Each row is a point on a tangle of strands that fork, close into loops and nearly touch. The rows are in no order.
Points whose rows are less than 58.9 apart are linked; no others are.
kiger: [ -8  10  40 -54 -41   5 -40  -4 -19 -30  21   5  -3  22  21   5  26 -10
  -3 -17 -18]
tizi: [  8  -7   0  28   2   3 -25  15  25   7  16 -24   9 -31  -7   5  -2  23
  -6 -24  12]
Musiz: [-33  29  -9   5  -5  -8 -31  20 -22  -9  -4   3 -21 -14   7  17 -12  26
 -27 -35   3]
gidem: [-19  -4 -11  -2  31  14   7   3 -35  -4   8  14 -17   5 -27  10  -3 -37
   7   9  -5]
koluf: [-32   3 -31   6  38  20  -7   7 -33 -26  41   6 -12 -25 -18  -9  -4 -39
  19  12  -1]
tuso: [-20  -3 -22   6  19  39  -2  29 -22 -31  48  -1  -3 -24 -24 -16   2 -23
   6  -2   2]
bug: [ 32 -17  13 -23 -19 -18 -35 -18  11   2 -13 -14  27  25  33   5  21  43
 -12 -11  14]
podo: [  6  -8  13 -50 -42  23 -14 -16  -9 -50 -14  13  11  17  23 -15  13  -5
 -20  18 -19]
rerod: [ 10 -12   9   9  14  -6 -16   2   1  25 -15 -11   1  30  -1   8  -2  24
 -12  -2  16]
zitug: [ 14  -3   1  18   6 -16 -27  11  14  19  -1 -23   2   3  -4  16  -9  39
 -14 -23  29]
bipir: [ -3  -3  15 -51 -32  12 -48  17  -1 -25  28   9   7  -1   9   3  30  -6
  -9  -8 -33]
Meru: [-41   9  18 -18  29  30  19  15  -7   9  29  -5   4 -10 -12 -17  23  -2
  14 -32 -15]
girif: [ 21 -18 -11 -20 -17  38 -16 -13   1 -20 -18   8  31  -4  13 -25   9  16
 -20  19 -16]
nifil: [ 10 -16  17   1  29 -33  -1 -10   0  34 -24 -10  -8  42  -2  18  -6  11
   1   4  20]
Vom: [ 21  -5  14 -23 -24  24  -1 -17 -15 -34 -28  20   2  34  20 -20   3  -3
 -25  31 -13]
Vimet: [  6 -10  -6  -2  12  13  34  22 -21 -15   8  18 -15  10 -27   5  -3 -37
  16  27  -1]
Roz: [ 14  16   4   7 -35  15  55  35   8 -28  16   7  -5  -7 -17 -10   2  11
   3   7  -3]
vebog: [ 25 -24   0 -25 -12  -1 -60   0   6  -3  -6 -10  23   9  14   8  21  34
 -21 -17   2]
duva: [-41   2 -33  21  40  19 -30  -2 -34 -13  23   2 -14 -26  -2 -13 -13 -29
   4   5   4]
kov: [ 17 -21 -18  34   2  10  14   0  -4   0  -6   5   7 -13  -3  -5  -6 -11
   6  38   8]
Piz: [ 11 -10  -2 -12  -5  10  66  21  -5 -19   7  19  -4  21 -19  -5   8 -18
  20  28 -18]
kefu: [-24  -3  11 -21  21  25 -28  -1 -25  -5   2  -3   7  11   4 -14  18  11
 -10 -32 -15]
bem: [ 17   3  21 -23 -14  14  53  10 -17 -34   1  22 -10  44  -5 -10  12 -18
   6  30 -15]
gur: [ 19  -9  -1  13  -3  17  20  12 -15  -9  -9  18  -6  10  -9   3  -5 -13
  -6  32   2]
bavif: [ 14  -8   1  27   2  15 -17  13 -17   2 -19   4 -16  11  -9  12 -15  -2
 -16  18  13]
tepup: [-39  18 -34  18  41 -22   1 -12  21  27  20  -2 -27 -31  19 -10  -9 -18
   7 -14   8]
Puses: [-24  22 -36  16  36 -10  -9 -16  -8  -4  19   4 -21 -35  -9  -2 -19 -55
  22   5   8]
komif: [  7  12 -24  27  14 -47   6 -14  23  38  -7 -12 -36  -7 -13  24 -32 -35
  19   5  22]
Fipuf: [ 25 -27 -22  17  -3  33 -14 -15   0  -2 -17  11  29  -8  13 -19   6  15
 -10  26  -7]
Balug: [ 17 -31 -23  41  14   9 -23  -5 -15  -2 -16  10   2 -12   2  10  -9 -24
  13  49  17]
zita: [-35  20 -17  -8  24  -5  38  11 -15  -3  26   9 -33 -11 -29   4  -9 -45
  21  -3  -5]
fovi: [ 19  15  16  36 -32  -8  26  35  35   5   4 -12  -3 -24  -7   8  -9  24
  -4  -7  12]
rutis: [-22  23  20 -21  -2 -11 -21  14   3  11  24 -16  21 -13  10   9  24  34
   6 -61  -9]
far: [-22  -7 -14  11  39 -14 -19 -13  -7  28 -10  -2 -15   9  -8  14 -16  -6
   1  -2  12]
demim: [-49  11 -43  22  49  -4 -21 -13   2  11  20   0 -19 -37  33 -13  -1 -19
   1  -5   6]
tutuz: [ 16  -9 -16  -1   9 -17  39  -2   5  -1 -20   2 -16  -8 -21  27 -22 -53
  32  13  13]
nit: [ 23 -34  15 -12  18 -21  28 -23   8  21 -33   9  15  31  10   9  13  -9
  12  18  -5]
Dufit: [-46  10  -5  -8  28  14  19  12 -23  -2  14  10 -23  -5 -15  -1  -3 -26
   0 -10 -10]
fepit: [ -4 -19   2  22  25  13  -3  10  22  26  12 -16   7 -10  -9   0   2  10
   2  -6   9]
Samo: [ 22 -27 -20  -1  -3  16 -62   4   0  -1  -5  -8  20  -9   5   2  10  23
 -21 -11   3]
gozu: [-13  30  32 -25 -27 -38 -29  -7 -33  -4  15  -2  -4  24  33  20  13  23
   6 -44   1]
luk: [-45 -11 -25   4  41  28 -31   0 -32  -2  10   6  -5 -19   2 -12   4  -6
 -13 -15  -8]
fif: [-18  17 -24 -16  19 -26  40 -13  10  16   0  -4 -31 -20 -23  13 -13 -50
  29 -19  10]
kam: [ 21  -1  -5  43 -28  -4  18  15  34   1   3  -7  17 -38  -2  -6  -7  28
  -7   2   8]
gota: [ 33 -18  16 -15 -19  -5 -22 -32   5  -7 -33  -2  17  39  33  -8   7  34
 -20  13   7]
desur: [-11  -5  -3 -13   1  48 -11  30  -8 -27  38  -5  10 -27 -20 -14  17  -7
  -3 -18  -9]
ded: [ 17 -25 -20  33  17 -10  19  -2  15  -2   7   2  11 -31  -7   1  -2 -31
  34  33  10]
sasaz: [ 12   2  -8 -30 -41  17 -10 -37   0 -29 -21  11  35   2   1 -25  -9  18
 -21  24 -25]
vuk: [ 11  19   7 -30 -60 -11  -6 -47  11 -31 -14   4  33   5   0 -16 -13  16
 -23  18 -30]
Tem: [ 29  24  13   0 -39 -10  21 -52  15   3 -26   3  29  22 -12 -24 -20  25
 -15  19 -18]
goden: [ 32   8  18   5 -37 -13   5  -1  19  -3 -15   0  15   9  19   5   5  34
 -15  -2  -2]
fim: [ 22  33   3   8 -47  -4  42 -25  11  -5 -11   5  25   3 -24 -25 -15  28
  -8  17 -14]
Rimen: [  2  -2  23 -41 -45  -5 -35  12  16 -12  29   6  23  -3  25   4  35  10
  -5   2 -28]
tusud: [  5  -8  10 -44 -35  10  -9 -26  29 -15  -4  -4  47  -3  31 -21  17  21
 -10   4 -21]
vak: [-12 -15  -7  13  30  10   8   9   6  15  23  -6   0 -18 -18  -2   2 -23
  15   4   4]
dotuk: [-10  40  48 -24 -24 -22  -4   4 -19   1  18 -11   3  21  23  12   9  13
  20 -54   0]
mer: [-36  14  18 -12  16  20  -4  19   5  12  23 -16  12 -16  -1 -10  16  22
   7 -53  -8]
Kefin: [ -6   6   0 -15  17 -22  39  -2   1  13 -15   2 -27   7 -27  26 -14 -46
  25  -1   1]
rarat: [ 32   0   1   8 -24  -7   5 -46  16  10 -36   5  32  23  10 -26  -7  37
 -17  18  -8]
limi: [-37  24  15  -6  13  13   7  17 -22   3   5   1 -24   4  -9  -2  -4   0
  -8 -24  -9]
fuda: [  7   4  -5  14 -11  18  52  47  -8 -34  33   4 -22  -1 -24  -6  -8  -9
  12  18   0]
nibo: [ 16 -30   3 -18  19  -7  44  -6   9  12 -16  12  12   8  -5  12  14 -29
  26  15  -9]
kinaz: [ 18 -12 -24  20  24 -29  19 -10  35   2   1 -19   4 -42  -5   8 -11 -46
  40  12  22]
nodor: [  3  24  49 -17 -24  -4  -8  10  -7  -6   4  -9  -6  23   9  10   7   7
   1 -27   0]
tubo: [-15  13 -15  22   6   2 -42  13 -15   2  -3  -7 -22  -5  -7  13 -22  16
 -26 -19  17]
Ribi: [ 24  -8 -22  24  -8 -29  58  -4   8  -6 -21   8 -10 -17 -16  18 -20 -34
  28  34   9]
Tes: [ 33 -15  10  13  -5 -15   2 -23  16  17 -37  -3  15  30  21  -8   3  39
 -13  15  10]
Pinu: [ 24 -15  -8  32  -2 -30  41  -4  19  21 -29   8  -7   1  -8  15 -21 -13
  12  34   8]
feva: [-15   7  18   8  15 -18  36  14  24  42   7 -17 -16   3 -19   4  -4 -10
  21  -6   8]
Nusob: [ 22  -9  -5  15  10  -1 -44   2 -28   7 -29   1 -15  31   0  21 -20  18
 -28   7  20]
Tum: [-40  25 -11  -6  22 -23  40   2  18  34  14  -7 -34 -16 -16   2  -5 -32
  25 -19  -1]
per: [ 23  14  -4  38 -29 -12  57  -8  14  12 -17   4  13  -5 -18 -21 -14  22
  -1  23  -7]
Zinus: [-23 -12 -18  11  43   6 -40  -8 -18  17  -1 -10   0   6   3   2  -2  17
 -13 -15  13]
fizu: [  1   5 -28  16  30 -18  -4 -11  10   3  11  -7 -16 -29 -12  12 -17 -55
  34  10  22]
gover: [ -1  -9  21 -48 -49  -9 -25 -19  23 -14  16   0  36   0  43  -6  28  18
   1   7 -26]
guzub: [ -1 -27 -16  17  27  18 -51  -3  -1  15   2 -17  13  -9   1  -3  -2  20
 -11 -13  16]
sasez: [ 16   7  31  -8 -15  17   4  15  -1 -11 -10   3  -3  18   0   0   5   5
 -13  -2  -2]
kizak: [ 16  21  10  18 -46   0  52  31  28 -10  12  -2  11 -28 -10  -8   5  22
   3  -3   1]
dabal: [ 26 -38 -24  31   8  15 -24 -22 -10   8 -29  12  20   0  15  -1   2   5
   2  42   0]
pilo: [ 12  -5 -17  29   5  -3 -60   5 -21   4 -15 -10 -12   0  -6  17 -25  23
 -26  -5  30]
ruve: [-31  35 -32  10  23 -22  22  -2   0  -3  27   7 -43 -28 -11   1 -20 -54
  19  -1   5]
Kof: [ -3   5  22 -29  -5   0 -38   9   7   5  15 -15  18   6  13  10  28  27
  -3 -41  -8]
kuf: [ -7  -6   8 -26  19   6 -46  -7 -17   2   1 -12  14  16  10  -2  21  35
 -12 -40  -1]
vafis: [ 12 -26  30 -11  25 -21  15 -19   9  33 -20  -8   8  45   9   4  16   5
  14   1   4]
minov: [ -5  -5  10 -19  -1  31 -22  15  -9 -10  12  -3   9  -2  -8  -1  14   5
  -9 -22 -12]
Kamo: [-23  25  15 -23 -19 -21 -47   8 -37 -16   5  11 -11  12  16  21  15  20
 -17 -40 -12]
Bifam: [ -2 -22   6  -8  26   8  33  11  10  13  11   1   8  -3 -13   1  11 -20
  20   8  -8]
Vupil: [ 23   9  22   2 -33   9  30   8  18  -8 -13  10  10   2   5 -12   5  19
  -7   7  -2]
Nur: [  6  -4  32 -49 -30  31 -25  -5 -15 -36   0   5  -2  29  14  -8  19 -12
 -13  -2 -12]
Pove: [ 17  -2  20 -23 -13  26  19   0 -27 -29 -14  24 -11  43   2 -11   8 -20
 -11  31 -14]
bab: [-31  28  17 -16  -4   5 -18  14 -29 -12  -4   4 -18   6   8   9   3  13
 -17 -42 -10]
lunu: [-47   3 -37  20  39   8 -41   1 -12   2   9   0 -18 -28  32  -9 -10  13
 -17 -14  18]
tefar: [ 19 -16   9  24   1 -15  21   3  15  25 -26   3  -4  12  -1   6 -11   8
  -2  23   9]
bido: [  5  -1  25  20   0 -10  32  20  22  29  -9 -11  -6   8  -6   4  -7   8
   8   2  10]
paro: [ 23   1 -15  56 -21  -5  37   5  18   2  -1   0  11 -28 -10 -17 -16  16
   1  24   7]
mura: [ 19  12   7 -19 -53 -14 -12 -19  18 -18 -13   8  23   2  22  -1   5  28
 -21  12 -19]
tizuk: [-53  30 -17   8  23 -19  28   3  22  33  21  -1 -37 -24  17 -10  -6  -9
   8 -18   8]
mog: [ -7  -2  -9  16  25 -37   4  -8  14  40 -15 -12 -24   8 -15  23 -21 -14
  10   6  17]

A piece is two or more points that can be reached from each other along the links. Count, over all rows, the pieces, the separate loops (a circle has one, a figure eight two, a Y none), the forks (points with three links) and the tips (points with one).
pieces: 5
loops: 4
forks: 5
tips: 7

A tip is a point with one link. Name the tips that can be reached along the links from each point below, in the order of the rows.
Kefin: feva, lunu
ruve: tusud
Roz: komif, fuda
Kof: Meru, luk

A fork is a point with three links, a tip a point with one. Leave the first point through the second and follow the links. Name the first fork or tip that comes.
feva; bido: lunu
nodor; sasez: kov
Tem; fim: fuda
vuk; mura: bab
